Each row is a point on a landscape with many valleys, with its height.
From any point a ball rolls to the lowest of the 5 points nearest to it. It stops when none of these is lower. Distance is the straight distance between rows; heights are no part of it.
tifud: 93; 91; 93; 116; 112; 93; 92; 108; 99  height 3.23
nuno: 93; 101; 94; 93; 110; 86; 125; 97; 103  height 3.39
telog: 97; 77; 95; 140; 90; 123; 64; 97; 88  height 3.08
Vunid: 110; 75; 102; 108; 97; 90; 55; 110; 67  height 1.57
Dizud: 142; 90; 103; 68; 103; 67; 120; 88; 69  height 4.60
rabu: 55; 113; 101; 118; 103; 122; 97; 111; 148  height 1.34
kibad: 109; 87; 103; 90; 116; 75; 108; 97; 82  height 3.46
mem: 58; 116; 95; 125; 100; 128; 92; 113; 140  height 3.24
muzul: 95; 66; 101; 131; 84; 118; 57; 87; 66  height 1.86
Lam: 95; 86; 89; 144; 93; 123; 72; 98; 96  height 2.29
kas: 79; 104; 88; 121; 113; 105; 94; 112; 116  height 0.86
Zivug: 90; 99; 92; 110; 115; 92; 104; 108; 104  height 3.68
vuku: 96; 125; 110; 68; 90; 108; 139; 86; 124  height 1.60
Zopir: 158; 98; 103; 64; 95; 67; 120; 90; 70  height 4.22
rogud: 72; 124; 115; 75; 99; 116; 132; 96; 141  height 1.14
tulev: 99; 95; 97; 97; 120; 79; 117; 97; 94  height 3.54
Zib: 135; 105; 97; 73; 101; 81; 133; 90; 86  height 3.74
rofaf: 65; 107; 85; 145; 88; 140; 82; 102; 128  height 6.02
dek: 113; 77; 104; 106; 107; 77; 64; 111; 67  height 2.19
vesil: 108; 145; 131; 58; 82; 116; 135; 101; 137  height 2.90
bor: 95; 95; 93; 129; 109; 106; 79; 112; 100  height 2.33
posu: 97; 114; 97; 77; 97; 96; 135; 92; 111  height 2.61
Fisap: 80; 101; 84; 128; 104; 113; 88; 114; 117  height 1.09
kig: 92; 90; 92; 137; 99; 121; 73; 106; 100  height 1.78
Bif: 72; 111; 97; 99; 111; 104; 117; 99; 125  height 0.91
zivuv: 112; 79; 105; 90; 118; 64; 97; 101; 73  height 3.20
sol: 111; 78; 103; 103; 112; 77; 73; 114; 74  height 2.03
geg: 92; 67; 101; 140; 89; 124; 61; 90; 74  height 3.04
karo: 101; 87; 98; 101; 121; 77; 103; 111; 88  height 3.56
fulap: 83; 134; 121; 71; 93; 116; 138; 88; 134  height 5.64
keb: 102; 73; 98; 133; 91; 112; 59; 99; 76  height 1.63
sonof: 112; 72; 100; 109; 90; 89; 45; 108; 59  height 2.22
Nuf: 79; 99; 92; 113; 114; 96; 105; 107; 110  height 2.60
donu: 60; 115; 105; 103; 109; 113; 104; 108; 140  height 0.47
telel: 83; 108; 99; 86; 110; 95; 129; 95; 116  height 0.54
subup: 76; 105; 86; 134; 97; 124; 85; 111; 124  height 2.21
Bogak: 125; 145; 110; 60; 82; 107; 137; 100; 124  height 0.66
suguv: 127; 89; 103; 77; 106; 67; 118; 88; 74  height 3.87
bese: 102; 87; 95; 121; 109; 97; 75; 113; 91  height 2.25
bunu: 118; 148; 115; 61; 84; 113; 133; 105; 128  height 0.56
Tepug: 108; 79; 102; 118; 105; 91; 66; 112; 76  height 0.92
Zil: 105; 138; 113; 64; 88; 114; 134; 96; 126  height 0.81
Ter: 93; 58; 101; 122; 78; 115; 45; 87; 56  height 1.18
Bugo: 152; 109; 97; 65; 96; 78; 128; 90; 83  height 3.83
Tivor: 77; 116; 105; 81; 100; 105; 136; 93; 127  height 0.85
nata: 147; 117; 97; 66; 91; 86; 129; 94; 90  height 3.85
kimis: 146; 79; 111; 64; 103; 57; 113; 83; 59  height 5.79
bebob: 112; 125; 101; 68; 92; 99; 137; 87; 113  height 2.50
Novig: 108; 76; 97; 128; 98; 100; 55; 104; 76  height 1.15
sonim: 116; 74; 103; 91; 114; 69; 68; 109; 63  height 2.75
kifon: 103; 67; 101; 124; 88; 116; 50; 98; 64  height 0.37
mig: 52; 116; 93; 137; 86; 147; 82; 106; 144  height 6.50
Tupof: 67; 112; 93; 109; 112; 106; 108; 106; 126  height 0.53
pofu: 138; 123; 94; 67; 90; 88; 136; 92; 97  height 4.52
movif: 84; 88; 88; 144; 95; 127; 76; 99; 103  height 2.20
Gif: 118; 91; 99; 82; 110; 77; 127; 86; 90  height 3.57
vot: 59; 119; 112; 88; 103; 112; 122; 100; 141  height 0.43
vukas: 135; 132; 98; 58; 89; 97; 132; 99; 105  height 6.49

Where does a ball stop that starts at each point below?
mig: vot
vuku: bunu
kig: vot
bebob: bunu
Zivug: vot
kibad: Tepug
bor: vot
Lam: kifon

Two balls start at each pair of points below. Name the first point that both come to, or write never.
rofaf / rabu: donu
Nuf / karo: never
mem / subup: donu
